Each row is a point on a landscape with many valleys, with its height.
From any point a ball rolls to the lowest of the 5 points nearest to it. It stops when none of these is lower. Distance is the straight distance between rows; heights are no part of it.
Z_717 h=361: [142  99 135 135 130 125 109 140]
Z_912 h=208: [175 111  95 105 168 151  80 141]
Z_611 h=294: [ 86 160 125 137 115 106 169 102]
Z_221 h=232: [107 115 124 166 113 105 127 122]
Z_16 h=233: [172 129 138  90 148 164 114 146]
Z_55 h=119: [115 181 165 107  98 163 174 126]
Z_409 h=137: [179 109  72 114 172 155  65 145]
Z_672 h=226: [151  74 114 142 149 107  85 140]
Z_68 h=329: [117  63 108 184 130  75  87 133]
Z_247 h=437: [152 129 151 105 126 156 125 142]
Z_71 h=720: [110 197 161 104  96 164 185 117]
Z_675 h=240: [141  70 114 156 138  97  81 139]
Z_976 h=273: [147 162 173  91 110 179 154 139]
Z_354 h=604: [129 126 145 132 113 135 132 135]
Z_558 h=257: [146  56 103 159 152  92  69 138]
Z_465 h=77: [138 186 178  84 101 191 168 136]
Z_807 h=353: [108  68 103 195 124  71  90 128]
Z_583 h=197: [179 126 114  90 161 165  95 146]
Z_49 h=410: [131  97 131 153 124 117 109 137]
Z_857 h=388: [ 90 189 140 113 109 132 188 103]
Z_404 h=118: [165 102 115 112 158 140  94 145]
Z_471 h=298: [116 127 137 148 110 123 130 129]
Z_902 h=296: [ 71 163 130 109 127  81 195  89]
Z_733 h=181: [172 112 102 103 167 153  86 145]
Z_608 h=611: [144 125 149 120 120 146 126 139]
Z_813 h=489: [117 194 171  98  96 176 178 126]
Z_188 h=105: [ 97 187 150 110 103 146 186 110]
Z_759 h=217: [181 119  86 105 169 164  73 145]
Z_163 h=196: [180 127  94  97 166 169  84 144]
Z_870 h=340: [133 135 153 120 114 150 138 136]
Z_25 h=215: [161  84 113 127 155 121  88 138]
Z_117 h=640: [132 110 140 134 121 129 119 134]
Z_538 h=309: [140 146 162 109 112 160 147 140]
Z_222 h=323: [125 152 155 126 106 149 146 129]
Z_632 h=131: [100 129 125 156 112 110 139 119]
Z_280 h=433: [172  98  86 114 170 143  73 143]
Z_289 h=242: [163  83  98 124 165 125  80 141]
Z_284 h=405: [107  95 116 178 118  89 110 128]
Z_182 h=99: [ 87 172 134 125 111 116 174 105]
Z_394 h=247: [ 81 167 128 128 118  99 180  99]
Z_60 h=272: [ 72 156 121 128 127  76 180  90]
Z_581 h=322: [157 155 169  80 118 181 145 143]
Z_245 h=381: [116  76 113 180 125  85  96 131]
Z_299 h=320: [115 166 155 120  99 152 163 126]
Z_894 h=66: [116 120 130 155 113 115 129 127]
Z_843 h=274: [ 98 146 133 146 107 118 157 113]
Z_330 h=289: [ 81 160 126 131 119  92 177  99]
Z_271 h=94: [ 97 110 113 178 116  85 126 118]
Z_377 h=256: [101 170 144 126 105 136 165 113]
Z_498 h=188: [158  91 124 124 151 133  94 140]
Z_775 h=65: [ 92 142 123 152 113 102 150 113]
Z_503 h=321: [119 102 126 163 117 106 114 131]
Z_86 h=276: [132  58 107 172 141  85  76 137]
Z_832 h=677: [153 118 147 111 131 149 118 142]
Z_27 h=213: [ 80 145 111 146 122  84 163 102]
Z_430 h=331: [109 140 138 143 109 125 145 124]
Z_521 h=305: [160 145 158  87 128 173 135 145]
Z_970 h=463: [122 184 172  98  98 175 173 132]
Z_84 h=271: [138 162 171  99 109 172 151 138]
Z_657 h=693: [177 102  67 117 174 148  60 141]
Z_461 h=506: [152 104 134 115 142 138 105 142]
Z_789 h=418: [118  91 120 170 120  97 108 131]
Z_170 h=264: [ 80 181 132 111 116 106 193  95]
Z_794 h=178: [170 114 116 101 155 153 100 143]
Z_774 h=234: [ 78 133 110 163 120  78 151 103]
Z_213 h=391: [106  92 107 185 117  78 110 125]
Z_915 h=368: [ 80 192 142  96 119 110 204  92]
Z_207 h=222: [148  84 124 139 144 118  93 141]
Z_876 h=198: [ 87 128 111 168 119  87 144 111]
Z_453 h=428: [126 134 147 137 108 140 138 130]
Z_901 h=275: [171 141 146  74 145 178 124 145]
Z_206 h=317: [ 69 172 140  98 123  81 204  84]
Z_123 h=231: [156  71 101 141 159 111  72 143]
Z_516 h=609: [180 116  61 115 169 164  57 144]

Two balls start at each pair of points below. Name the first point that both come to, or write -.
Z_86, Z_558: Z_498
Z_247, Z_354: -
Z_163, Z_608: -
Z_789, Z_453: Z_894
Z_25, Z_583: Z_404
Z_717, Z_117: -

Call two points neighbours if one is among the 5 nearest of the other. Go from one point of each pair to the other, from neighbour to neighbour, staying as low as possible. Name the highest point that can't be avoided.
Z_775, Z_894: Z_632
Z_775, Z_404: Z_521
Z_188, Z_182: Z_377
Z_404, Z_409: Z_912
Z_894, Z_465: Z_60
Z_465, Z_188: Z_55
Z_894, Z_271: Z_876

Write out the way that a ball takes from each point below.
Z_672: Z_25 Z_498 Z_404
Z_60: Z_27 Z_775
Z_222: Z_538 Z_84 Z_465
Z_870: Z_538 Z_84 Z_465
